Each scene shows the same named points in several views. A view is turned or mirrored, shifted and resized as a whole, has a little noise and may leave points out.

Scene 1
View 1
<245>: [-23 -32  10 -17  -1  12  38 -47  25 -15  -8  10   1  20  52  23 -13  12
  22  25  -5   4  27  -4  -2]
<43>: [-21 -33  16 -24   0  12  39 -48  26  -2 -10   6   6  15  45  27 -15  10
  26  28  -8   8  35   0  -1]
<102>: [ -5  13  40 -30 -14  33  31  -2   9  43 -36  -1  44   4   7  33  -7 -15
 -11  35 -35  49  64  16  20]
<183>: [-24   9  -5  14  -5   2  21  -1   8 -40 -17   6   2  36  35   7   5  -2
  16  12  -4  -3 -13 -24   9]
<185>: [-22   9  -3  14 -10  14  27  -4  -3 -39 -16  24   6  41  54   5  -1   2
 -13   5  -9  11  -7 -11  11]
<240>: [-15  11  12  -3  -9  17  27  -2   4  -7 -25   5  18  24  28  17   0  -6
   0  20 -17  20  18  -6  14]
<51>: [-24  27 -12  26  -9   4  18  18  -7 -49 -21  14   4  45  40   0  10  -4
  -7   2  -8   3 -26 -24  16]
<195>: [-22 -25  13 -18   2   4  32 -40  30  -7 -12  -2   2  15  32  26  -7   7
  37  31  -5   0  23 -14   0]
<205>: [-18  16   6   2  -5   3  17   7   9 -14 -24  -8  12  25  14  14  10  -7
  19  23 -13   8   3 -24  14]
<104>: [-18  -9  15 -12  -5  16  33 -22  14  -3 -17   7  15  20  37  22  -8   2
   8  22 -12  17  26  -3   8]
<158>: [-27 -10  -5  10 -11  20  40 -23  -2 -45  -9  37   2  43  78   7 -13  10
 -19   2  -5  11   2   2   4]
<17>: [-21  42 -11  30 -14  12  16  34 -18 -46 -27  18  14  46  37  -3  13 -10
 -24   0 -15  14 -23 -19  24]
<154>: [-14  -9  23 -27   4  -4  18 -20  37  19 -22 -34  14   2  -9  33   7  -4
  60  45 -12   3  30 -25   5]
<157>: [-16 -11  20 -18  -5  18  33 -24  16   4 -18   5  18  17  33  26  -9   0
   9  28 -14  20  36   1   7]
<151>: [-21  -1   6  -3  -4   7  28 -13  13 -16 -18   2   8  24  30  16   2  -2
  17  22  -9   7   9 -16   7]
<250>: [-11  36  18  -6  -4  -5   1  30  17  13 -39 -37  23   9 -33  24  24 -19
  41  37 -22  11  10 -35  23]
<184>: [ -9  23  25 -17  -6  10  15  12  16  22 -35 -22  29   7 -12  28  10 -14
  24  36 -24  21  30 -15  19]
View 2
<184>: [-18  15  -2  -3  -4  -3   5  15   2   1 -10  15 -15 -13 -18   8   1  -4
  -4  -3  27  14  -2  -4  -6]
<195>: [-29  13  10   8  14  -1  -5   1   4 -12  -2 -13  -8  -4   8  13 -14  -2
  10  -3  23   5 -16  -6   0]
<151>: [-19   4   3   4   9  -2   0   1   1   0  -8  -7 -13  -4   8  14 -18  -3
   0  -1  16   6  -5 -11  -6]
<43>: [-39  11  13  12  13   2 -11   3   3 -11  -5 -11  -7  -4  17  13 -14   1
   8  -6  23   5 -17  -3   1]
<183>: [ -7  -5  -1   0  12  -4   6  -6   1   3  -9 -15 -17  -3  11  16 -27  -5
   0   1   9   5   1 -17  -9]
<102>: [-43  16   3   9 -14   7 -10  26   0  11 -16  26 -13 -14  -1   7   7   3
 -14  -9  30  13  -5   7  -8]
<104>: [-30   6   6   9   6   2  -7   5   1   1  -8  -3 -12  -5  13  13 -14   1
  -1  -4  19   6  -9  -5  -5]
<240>: [-22   2   0   5   0   2  -1   6   0   8 -12   2 -17  -7   9  14 -14  -1
  -8  -3  16   8   0  -7 -10]
<158>: [-30  -9   6  15  13   5 -11  -4   0  11 -11 -17 -14   1  43  19 -32   2
  -6  -5   6   0  -3 -11 -10]
<245>: [-39  10  12  12  14   2 -12   2   3  -9  -5 -13  -7  -3  21  14 -15   2
   7  -6  22   4 -17  -3   0]
<250>: [ -2  14  -5 -12  -2  -8  16  11   2  -2  -8  13 -17 -14 -34   7  -2  -8
  -1   3  25  15   2 -11  -7]
<51>: [  2 -14  -6  -1   7  -3   9  -7  -1  15 -13 -10 -22  -2  15  18 -33  -6
  -9   3   1   5  11 -21 -14]
<185>: [-14 -10  -1   5   8   1   0  -3   0  14 -13 -10 -18  -2  24  18 -30  -3
  -8  -1   5   3   4 -14 -13]
View 3
<183>: [  2  -9 -30 -17  -4  -8   4 -31   0   4   3  13  -5   6   4  -4   1  39
  -5 -14  12 -22  36  -2 -16]
<205>: [ -6   3 -21 -10   2  -4  14 -28   9   3  10  18 -13  -7   0   4  -1  12
  -7  -5  -2 -29  33   8 -16]
<240>: [  6   9 -24  -7   0   1  16 -21   2   2  25  16  -8 -18   1  -6  -5  12
   8 -24  -2 -20  39  22 -10]
<154>: [  6  33   4 -17  18  23  30 -11  28  10  13  -4 -21   8   5  18   2 -20
   1   8 -21 -52   5   3 -17]
<151>: [ 11   7 -20 -15   3   6  11 -20   6   5  14   7  -6   0   6  -4  -1  21
   5 -18   1 -24  29   7 -12]
<250>: [-26  11  -8  -1   8  -7  32 -29  24   3   9  23 -30 -18  -9  22  -2 -27
 -27  24 -21 -49  29  10 -21]
<104>: [ 19  20 -19 -15   5  17  13 -12   5   4  26   3  -4  -7   8  -7  -2  14
  17 -31  -3 -21  27  18  -9]
<195>: [ 27  25  -9 -23  10  27  12  -8  12  11  15 -11  -4  16  13   0   3  16
  18 -20  -4 -33  12   0 -12]
<245>: [ 36  24 -14 -24   8  28   8  -5   5   9  19 -11   3  14  17  -9   1  27
  27 -35   2 -23  14   7  -9]
<157>: [ 22  26 -15 -11   7  20  17 -10   7   5  29   3  -5 -11   9  -4  -3   7
  21 -31  -8 -23  26  23  -7]
<51>: [ -9 -22 -42 -11 -12 -25  -1 -41  -7   0   2  27  -3  -6  -1 -10  -1  47
 -10 -16  20 -11  52   4 -15]
<184>: [-10  22  -8   0   9   4  32 -19  21   2  25  19 -22 -25  -4  11  -5 -25
  -6   1 -22 -39  29  22 -13]
<185>: [  8 -10 -39 -13  -8  -9   0 -29  -8   2  14  19   1  -8   5 -16  -3  47
   5 -34  17  -7  47  12 -10]
<17>: [-18 -26 -46  -4 -15 -33   1 -43  -9  -4  10  39  -8 -23  -7 -11  -5  40
 -14 -20  17  -4  64  14 -13]
<102>: [  9  41  -8   6   8  20  35  -2  12  -3  55  19 -14 -50  -2   0 -12 -34
  21 -32 -26 -23  37  52  -1]
View 4
<17>: [ 17 -17 -24  14  22   1 -15  -7   3   9  -3  10 -18  12   0 -20  -5 -27
  10  24  20  -4   8  -2   7]
<205>: [  5  -3 -14   0  16   3  -6  -1   1  -2   8  -1  -7  14   2  -8 -19 -12
   9   5   7  -2   4   2  -1]
<104>: [ -2   7 -11  -5  22   6  -2  -6   3 -13  16  -5  10   1   0 -13  -9 -15
   6   1  12   8  16   4  -5]
<250>: [ 12  -2  -8  -6   4   7   1   3  -9   8   9  -6 -13  24   2   3 -40   2
  12  -1 -10 -17   5   1  -5]
<102>: [ 15  17  -7 -10  13  15  17 -11 -12  -2  21 -13  16  -1  -6 -14 -22  -9
   9  -1   0  -9  45  -2  -9]
<43>: [-14  13  -7  -9  23   5  -1  -3   8 -24  21  -9  18   0   2 -10  -6 -11
   3  -7  10  16  11   6  -7]
<158>: [ -5  -1 -19   5  33   2 -12  -9  12 -17  11   3  10  -4   1 -24  13 -30
   4  12  28  18  13   4   1]
<195>: [-14   8  -7  -8  21   4  -4   1   6 -21  19  -9  11   6   4  -5 -10  -8
   4  -7   8  12   2   7  -7]
<157>: [ -2  10  -9  -7  21   7   2  -5   2 -13  17  -7  13   1   0 -12 -10 -13
   6  -2   9   7  19   3  -6]
<240>: [  7   1 -14  -1  20   6  -2  -6   0  -4  11  -2   2   6  -1 -14 -12 -16
   8   7  11   1  17   1  -2]
<151>: [ -2   0 -12  -1  20   3  -7  -1   5 -10  12  -3   1   9   2 -10 -11 -13
   7   3  11   5   6   4  -2]
<154>: [ -8  11  -3 -14  10   6   3   5  -2 -12  20 -13   4  16   4   5 -32   3
   9 -15  -8   0   2   5  -9]
<183>: [ -2  -9 -17   5  23   0 -14   0   8  -6   5   3  -9  13   4 -11  -7 -18
   7   9  15   6  -4   3   2]
<51>: [  8 -16 -22  11  23   0 -18  -3   7   2  -1   8 -15  14   2 -17  -4 -24
   9  19  20   2  -1   1   6]
<245>: [-14   9  -9  -7  26   4  -4  -2  10 -23  19  -8  15   1   2 -11  -3 -14
   4  -4  15  18   7   6  -6]

In a view up to two points have been moved. Name them for each view, in the order of its rows, or write -.
view 1 | <158>
view 2 | <245>
view 3 | -
view 4 | -

Scene 2
View 1
<212>: [ 17 -15 -34 -13   8 -40  11  14  22  23  11   2 -17  18 -13  17 -12   6
  40 -10 -15  -3  15 -24  -3]
<238>: [  6 -18 -32  -9  10 -34   0   0   1  23   7  -5  -9  -5 -17  19  -8  -1
  25  16 -10 -14 -11 -23  -5]
<145>: [ 26 -46 -26  -9  33 -36 -14 -12  11  17  26  10  -9   1 -31   2   0  -1
  21  -9 -23  12 -11 -32 -51]
<26>: [  8  -3 -34 -17   0 -38  14  15  11  26   4  -9 -13   9  -9  24 -17   6
  36   3 -13 -13   6 -19  16]
<65>: [ -4  -4 -34 -11  -2 -33   8   7  -2  26  -2 -15 -10  -5 -10  25 -12  -1
  29  25  -4 -27  -9 -19  17]
<69>: [ -2 -22 -32  -3  11 -30  -5  -3  -6  21   4  -8  -8 -14 -18  19  -3  -8
  22  29  -4 -23 -21 -23  -8]
<260>: [ -4 -12 -38   1  -1 -36   9  12   9  24  -1  -5 -15   0  -8  24  -6  -6
  36  25   2 -32  -1 -21   9]
<129>: [  1 -27 -36   6   9 -36   1   6  13  21   5   4 -16  -2 -14  17   0  -9
  33  22   3 -28  -3 -26 -12]
<139>: [ 11 -26 -24 -18  24 -29 -13 -17 -16  20  15 -11  -1 -18 -28  14  -8  -1
   9  15 -21  -1 -32 -24 -23]
<179>: [  4  -3 -29 -26   7 -30   3   0 -11  26   6 -20  -4  -6 -17  24 -19   6
  20  12 -18  -9 -17 -17  13]
<2>: [ 23 -39 -23 -15  33 -32 -16 -17  -3  17  25   0  -3  -9 -32   5  -4   0
  12  -2 -28  13 -22 -30 -43]
<187>: [ -7   2 -39  -7 -11 -37  17  21  10  27  -6 -12 -17   5  -3  29 -14   0
  40  23   1 -33   6 -17  29]
<29>: [-10 -11 -40   7  -5 -36  11  17  13  24  -6  -2 -19   0  -5  25  -4  -9
  40  33  10 -42   3 -21  12]
<170>: [ 18 -35 -26 -13  28 -34 -12 -12  -1  18  21   1  -5  -6 -29   9  -4  -1
  17   2 -21   5 -19 -27 -33]
<264>: [ 10  -8 -30 -22  10 -33   3   1  -4  24   9 -15  -6  -2 -17  19 -17   6
  23   5 -21  -3 -11 -19   4]
<18>: [  7  14 -32 -35  -4 -35  16  14  -3  31   2 -24  -7   7  -9  29 -28  14
  29   0 -23  -7   0 -13  35]
<6>: [  8  -4 -29 -28   9 -32   2   0 -10  26   7 -19  -4  -6 -17  22 -18   5
  20  11 -21  -7 -16 -18   9]
View 2
<69>: [  0  -8  13  -7  -2 -28  -4  -7   8  25   0   1  10 -18   4  11  -2   8
   4 -26   7 -16  -7   3 -13]
<6>: [ -4  -1  18   6  -7  -9  -2   0  12  16  -2   4  11  -5   3  -5   3   5
   5 -22  15  -7 -14  10 -30]
<212>: [ 18  -9   2  -2  -7 -18   0   6  35  -6 -13  10   1 -18  16 -12   5   2
 -12 -12  18  -2 -20 -13 -17]
<129>: [ 10 -12   5 -14  -1 -31  -4  -3  22  16  -6   3   8 -26  12   8   0   6
  -6 -25   8 -14 -11  -8  -4]
<260>: [  5  -7   9 -17   0 -19  -1   1  28  22 -11  -1  20 -21  13   1   7   4
  -7 -36  10  -9 -11  -7 -11]
<179>: [ -6   0  19   5  -7  -8   0   0  11  19  -2   3  14  -5   3  -4   5   5
   4 -25  15  -6 -13  10 -31]
<18>: [ -3   5  18   4  -9   8   4   8  26  12 -13   3  21   1   9 -19  14   1
  -3 -30  20   5 -19   6 -40]
<139>: [ -2  -7  16  12  -7 -28  -7 -10  -6  17  10   5  -6  -9  -4   9  -9   9
  13  -9  12 -17  -8  14 -21]
<145>: [ 18 -14   3  15 -10 -42  -8  -7   5  -8   7  14 -25 -18   1   5 -15   8
   4  11  16 -15 -14   0  -8]
<170>: [  8 -10   9  13  -8 -34  -7  -6   1   4   7   9 -13 -14   0   6 -11   8
   6   0  13 -16 -11   6 -15]
<26>: [  5  -2  11  -4  -7  -6   0   6  30   9 -12   3  15 -11  14 -13  10   2
  -7 -27  18   0 -18  -4 -25]
<264>: [  0  -2  15   6  -8 -11  -1   0  14  12  -3   5   7  -8   4  -6   3   5
   3 -19  16  -6 -15   7 -29]
<65>: [ -2  -4  15 -12  -2 -11   0  -1  21  25  -9  -1  23 -14   9  -1   8   4
  -1 -37  11  -9 -12   3 -21]
<29>: [  5  -9   8 -26   2 -20  -2   1  32  25 -14  -2  25 -26  16   4   9   4
  -9 -43   7  -9 -11 -11  -7]
<238>: [  4  -6  11  -2  -5 -21  -3  -2  15  16  -2   4   7 -16   6   2   0   6
   1 -22  11 -11 -11   1 -18]
<187>: [  1  -4  13 -20  -2  -5   1   5  36  22 -17  -2  30 -16  15  -7  15   2
  -9 -43  12  -2 -15  -7 -20]
View 3
<179>: [ -7   0  16  -6   0 -31  -5   3 -10  11  -3 -13 -15   4  -1 -13 -29  -6
 -28  13  -2 -16 -15  22   6]
<170>: [ -7   0   7  -4   4 -18  -7 -16  -6  29  -3   2 -15  -5   1 -33 -24 -23
 -12   5   1 -12  -7  -9  18]
<212>: [  8 -19  11   1  13  -9 -14   8 -16  30  11 -12 -29  -2   9  -8 -21 -12
 -16 -11 -20 -18   1   8   1]
<2>: [-10   1   7  -4   2 -18  -5 -23   0  31  -3   7 -11  -4   3 -40 -24 -30
 -12   4   6 -12  -8 -15  21]
<238>: [ -3  -1  10  -7   6 -24  -9   2 -17  24  -7  -6 -21  -3  -2 -17 -24  -4
 -15   8  -7 -12  -7  13   9]
<18>: [ -1 -14  20  -2   0 -25  -5  13  -5   5  11 -24 -18  11   7   1 -30 -10
 -40   4  -8 -22 -17  31  -6]
<26>: [  3 -13  15  -3   8 -21 -11  13 -17  18   5 -18 -24   3   4  -3 -25  -2
 -25   0 -15 -18  -7  23  -1]
<6>: [ -7  -1  16  -5   0 -29  -5   2  -9  12  -3 -12 -15   4   0 -13 -29  -8
 -29  11  -2 -16 -15  19   5]
<129>: [  1  -1   7  -9  14 -20 -14   5 -29  34 -11  -4 -27  -9  -4 -17 -21   4
  -5   4 -15  -9   1  10  11]
<29>: [  4  -3  10 -10  15 -25 -15  20 -37  28 -13 -13 -31  -7  -5  -4 -21  20
  -8   6 -22 -10   2  29   3]
<139>: [-14   8   9  -8  -1 -27  -3 -15  -7  21 -11   2  -9  -3  -3 -33 -27 -16
 -17  15   6 -12 -13   1  19]
<69>: [ -7   8   9 -11   6 -30  -9   0 -22  25 -16  -3 -19  -6  -6 -21 -25   4
 -11  13  -5  -9  -7  14  14]
<260>: [  2  -3  10  -8  12 -26 -13  13 -29  26  -9 -12 -28  -4  -3  -8 -23  12
 -13   7 -17 -12  -2  24   4]
<65>: [ -3   1  13  -9   7 -31 -10  13 -23  17  -9 -15 -22  -1  -4  -7 -26   9
 -20  12 -11 -13  -8  28   3]
<145>: [ -6  -3   4  -3   6 -12  -8 -21  -6  38  -1   8 -16  -8   4 -39 -21 -28
  -6  -1   0 -11  -3 -20  22]
View 4
<2>: [ 16  16  -6  16  12  18   0  -3  -8 -19 -12  18 -11  14 -17  -6   3 -17
 -15  21  -8 -29  -9   4  -6]
<238>: [ 16  10  -2  -2  -5  11  -2   4  -5 -13 -16   8  -7  16 -16   8   2  -4
  -3   2 -17  -9 -10  11  -5]
<6>: [ 16  12 -13  -1  -6   9   0   6  -7 -16 -19  -4  -2  12 -12   3   2 -10
  -3  -6 -15  -7 -14   7  -9]
<139>: [  8  10 -10  15   4  11  -3   1  -6 -19 -18  10  -8  22 -18  -4   1 -11
 -13   7 -14 -22  -7   6 -12]
<260>: [ 18   8   6 -14 -13   9  -3   6  -3  -8 -16   8  -9  16 -16  18   3   4
   3  -5 -23   2  -8  16  -3]
<18>: [ 25  15 -16 -14 -14   7   4   9  -9 -13 -20 -17   4   1  -7   7   3 -12
   4 -15 -14   5 -22   7  -6]
<145>: [ 22  18   3  10  12  21   0  -5  -7 -16  -8  25 -15  10 -19   0   5 -15
 -13  28  -6 -28  -9   6   1]
<26>: [ 26  14  -3 -16 -12  11   1   6  -7 -10 -16  -3  -3   4 -11  13   5  -6
   3  -5 -15   1 -17  10  -1]
<170>: [ 16  15  -4  10   8  17  -2  -2  -8 -17 -12  16 -11  14 -18  -1   4 -12
 -11  17 -10 -24  -8   6  -5]
<187>: [ 23   8   2 -21 -19   6  -2   9  -3  -7 -17  -2  -4  10 -13  20   3   4
   8 -14 -23  11 -13  15  -3]
<65>: [ 15   8  -6  -9 -14   5  -2   9  -5 -11 -21  -4  -2  16 -14  12   1   0
   2 -14 -22   2 -12  12  -8]
<179>: [ 16  11 -12  -1  -8   8   1   6  -7 -15 -20  -6  -1  13 -13   4   2  -8
  -3  -8 -16  -5 -14   7 -11]
<29>: [ 18   5  11 -18 -17   8  -4   9  -1  -5 -15  10 -11  17 -17  23   3   9
   6  -8 -26   7  -7  19  -2]
<129>: [ 17   9  10  -8  -7  12  -4   3  -2  -9 -13  18 -14  17 -19  15   3   3
  -1   6 -21  -6  -6  16  -1]
<264>: [ 19  13 -10  -2  -5  10   1   5  -8 -15 -17  -2  -3  10 -13   3   3 -10
  -3  -2 -13  -8 -14   6  -7]
View 5
<170>: [ -6   0  -7   8  -7   8 -17  16 -17  -8   0  22  -1  24   9  16  17   3
 -12   0  23  13   5  -2  -2]
<139>: [-17  -7  -5  10   2  10 -10  12 -22  -5  -7  25  -1  31   8  14  18   4
  -8  -2  17  10   7   0   2]
<69>: [-23  -2   7   2  -3   0  -8   2 -21 -12 -16  17  -5  20   5  11   5  -4
  -5   7  20  12   1   7   8]
<26>: [ -3   5   5  -4   3  -8 -27   0 -10  -5 -15  21   4  19 -11  -1 -11 -11
   0   7  18  11  -8   4  18]
<2>: [ -4  -1 -12  11  -7  12 -17  21 -18  -7   5  24   0  27  11  18  23   6
 -14  -3  23  13   8  -5  -5]
<264>: [ -8  -2   0   4   6   0 -21   6 -15  -3 -13  25   3  27  -4   5   1  -4
  -3   1  16   9  -2   1  14]
<212>: [  7  13  -1  -5  -9  -7 -32   7  -4  -9  -4  17   2  12  -7   4  -8 -10
  -6   9  26  16  -8   1  10]
<6>: [-10  -5  -1   6   8   3 -19   6 -17  -1 -13  26   4  30  -3   4   4  -3
  -2  -1  15   8  -1   0  14]
<187>: [-15   4  15  -8   3 -14 -19  -8 -11  -8 -26  16  -1  14 -11  -2 -18 -15
   4  13  18  11 -10  10  22]
<145>: [  2   6 -13   7 -16   9 -21  22 -13 -11   9  20  -1  19  11  19  20   4
 -17   1  27  17   6  -4  -7]
<260>: [-17   5  12  -6  -4  -9 -15  -4 -15 -12 -21  14  -4  13  -3   5 -10 -11
  -2  12  21  14  -6   9  15]
<18>: [ -3  -2   3   0  16  -7 -29   0 -11   4 -19  27   8  29 -17  -7 -12 -10
   5   2  11   6 -10   2  26]
<65>: [-19  -1  11  -2   4  -7 -14  -4 -17  -7 -23  18  -1  21  -6   3  -7 -10
   2   8  17  10  -4   7  17]
<29>: [-21   6  17  -9  -7 -13 -13  -7 -14 -15 -24  10  -6   9  -3   5 -14 -14
   0  17  23  15  -7  13  16]
<238>: [-16  -1   5   1   1  -2 -14   3 -18  -8 -15  20  -2  22   0   8   1  -5
  -4   5  19  11  -1   5  12]
<129>: [-15   7   8  -4 -12  -5 -13   2 -15 -15 -13  12  -6  11   4  11  -1  -8
  -7  13  25  16  -2   8   6]

In a view up to two points have been moved. Name them for each view, in the order of its rows, or write -.
view 1 | <212>
view 2 | -
view 3 | <18>, <145>
view 4 | <65>
view 5 | <6>, <238>

Scene 3
View 1
<67>: [ 14   8 -14  35 -20   0  25  -4 -18  24   2 -15 -25  19 -16  19   5   6
  -3  21  20   3  -5  -4  15]
<74>: [  4   0   0  24 -14 -12   1   7 -12  11   1  -4  12  25 -11  15  -8   9
   1  23  -7  20  10 -20   5]
<217>: [  7  -5  -6  14 -20  -5   9   0  -5  15 -11  -3  11  29   0   3 -12   1
  -7  27   1  16  -6 -16  10]
<117>: [ -3   0  -2  26 -19   4  14  11 -22   7  11  -6 -24  14 -34   7   3  27
  10  23  -5 -10  21 -11  -3]
<58>: [ -6 -18   0  -6 -25   3   6   9   3   2 -17   7  19  30   1 -22 -22  10
  -4  32 -19   4   0 -20  -2]
<200>: [ -2 -13  -4   0 -25   5  12   5   0   8 -15   3   9  28  -1 -16 -17   8
  -5  30 -10   2  -4 -16   2]
<209>: [  8   8  -9  38 -17   0  19   4 -26  17  12 -13 -31  13 -31  20   9  19
   7  20  10  -2  14  -7   6]
<146>: [  8  -2  -7  19 -19  -6  11   0  -8  17  -8  -5   6  27  -3   7  -9   2
  -5  25   3  14  -5 -14  11]
<222>: [  9  -1 -14  20 -26   9  27  -1 -12  18  -6  -9 -24  21 -13  -1  -3   8
  -4  26  13  -8  -8  -3   9]
<36>: [  8   1  -8  26 -19  -2  16   2 -16  16   1  -9 -12  21 -16  11  -2  10
   0  23   5   5   2 -11   8]
<10>: [ 10   2 -11  26 -21   1  21  -1 -15  19  -1 -10 -18  21 -15  10   0   8
  -2  24  11   1  -3  -6  10]
<56>: [ 11   5 -13  32 -21   3  25  -1 -20  19   3 -13 -29  18 -21  14   5  11
   0  22  15  -4   0  -4  11]
<197>: [ -1   0   3  25 -13 -10  -1  11 -17   6   8  -4   5  21 -23  15  -4  18
   7  23 -12  12  21 -21   0]
View 2
<200>: [-24  -3  23   2   7  24 -17  -2 -24  20  24  44 -16  -7  20 -10   2  16
   4  29  -7 -19 -14  -5  -2]
<222>: [ -9 -30   8   5  15   8  14   8 -21  -4   1  33  -4   7  16  12   3  25
  -6  -9   4 -22  26  -9   0]
<74>: [-41  12  16 -24   6   8   6 -19  -3   7   1  13  -7 -10  15  -4 -33  -5
  -3  10  -2 -23  -8  21  -3]
<117>: [-10 -18  14 -31  30 -10   0   2 -15  -7  15  32  17   1  13   6 -14 -11
 -26  -8 -19 -37  32  29  23]
<209>: [-13 -22   6 -24  26 -11  25   0  -8 -17  -7  14  14   5  12  17 -21  -2
 -23 -25  -5 -33  43  22  13]
<58>: [-30   6  29  -2   5  28 -29  -5 -25  26  33  50 -18 -10  20 -19   0  11
   8  42 -13 -19 -28  -1   1]
<197>: [-34   9  19 -35  15   0  -1 -16  -4   2  10  17   4  -8  14  -4 -32 -17
 -13   8 -12 -29   3  33  10]
<217>: [-36   2  17  -2   0  18   7 -11 -12  11   2  23 -19  -7  17  -3 -16  16
   8  15   7 -15 -12  -3 -13]
<10>: [-20 -18   8  -8  13   2  23  -2 -12  -8  -8  16  -1   3  15  13 -14  12
  -9 -14   5 -25  25   5  -1]
<67>: [-21 -21   3  -6  10   1  34  -2  -9 -12 -18  11  -3   5  14  18 -16  18
  -7 -22  12 -21  30   2  -6]
View 3
<56>: [ 23  20  16 -24  -2  -1 -10  28  14 -28  -7  40   9   4  11 -29   3 -15
  -2  -7  -5  22  -5  17   3]
<197>: [  6  -7  31 -13   7  12 -12   3  25 -40   6  15 -10  10  10 -18  22  30
  14  -3 -22  22  -7 -32  -2]
<10>: [ 24  21  13 -25  -1   2  -6  25  16 -24  -8  37  12   0  12 -21  11 -12
  -1  -5  -8  12  -5  15   1]
<36>: [ 18  12  17 -21   2   6  -6  20  18 -27  -7  32   6   1  11 -20  15  -2
   2  -6 -12  12  -4   3   0]
<200>: [ 20  22  27 -25  11   6  -5  -9  28 -15  -1  29  28 -29  31  21  40  14
  12  24 -31  -9 -25 -10 -26]
<117>: [ 12  11  37 -17   0  -6 -26   6  17 -44  17  30   2   8  16 -27  -7  12
  11  11 -15  46 -21  -5  -7]
<74>: [  9  -4  20 -16   9  19  -1   7  26 -28  -7  16  -4   2  10  -9  37  23
  11  -8 -22   0   0 -28  -1]
<146>: [ 19  11  11 -23   8  14   5  14  25 -15 -16  27  12 -11  14  -1  39   4
   4  -3 -18 -14  -2  -7  -5]
<217>: [ 18  14  13 -23  10  16   6   9  27 -13 -15  25  14 -16  17   7  45   8
   6   0 -22 -18  -4  -9  -8]
<209>: [ 17  10  22 -19  -5  -3 -18  29  11 -41   2  35  -4  20   5 -46 -10  -8
   0 -13  -2  41  -2   9   9]
<58>: [ 16  18  32 -23  15   9  -6 -21  33 -15   3  22  27 -33  34  32  49  27
  17  30 -39 -12 -29 -24 -32]
View 4
<58>: [  8  14 -16  39  -1  17 -29 -24 -48  -3   8  21  46 -21  23 -29 -14  10
  -9  10   5   0  15  36  -8]
<10>: [  1   2  19  -1   1  -1 -13   5  -5  18  21  -5  -6 -20  16   7  26  11
   0  13   2  -7 -15   5 -13]
<117>: [  4 -27  44   0  35   9  -3 -12 -23  11  32  18  -9 -28   6   2  11  -3
 -11  27 -22   4 -21  14 -12]
<36>: [  0   3  22   1   6   5  -6   3  -9  18  24   0   3 -18  13   0  22  12
   0  11   2  -1 -18  11 -10]
<67>: [ -1   4  24  -9  -3  -3  -6  15   6  24  24 -13 -12 -17  14  12  35  16
   6   9   6  -6 -24   0 -12]
<209>: [  0 -23  51 -14  26   2   3   3  -4  21  35   4 -23 -25   4  13  29   3
  -4  22 -16   3 -31   2 -12]
<197>: [ -3  -1  37   9  23  23  13 -11 -25  11  36  20  23 -17   5 -19   6  17
   0  11  -5  19 -27  28  -3]
<222>: [  6  -2   8   2  -3  -7 -29   3  -9  15  12  -7 -11 -25  21  10  22   3
  -4  17   1 -17  -3   2 -17]
<200>: [  8  12 -13  29  -4  10 -29 -17 -38   2   8  13  31 -21  23 -19  -4  10
  -8  11   5  -5  10  26 -10]
<74>: [ -4  15  23  12   7  21   9  -5 -20  13  31  11  31 -13   9 -20  11  23
   4   3   8  17 -22  27  -1]
<56>: [  1  -7  26  -6   7  -3 -12   6  -3  20  24  -5 -14 -21  13  10  28   8
  -2  16  -3  -7 -18   2 -13]
<146>: [  0  21   4  13  -9  10  -9   2 -14  15  18  -1  24 -14  17 -12  16  22
   4   3  15   1 -10  18  -7]

In a view up to two points have been moved. Name them for each view, in the order of its rows, or write -.
view 1 | <67>, <56>
view 2 | <10>
view 3 | <117>
view 4 | <209>
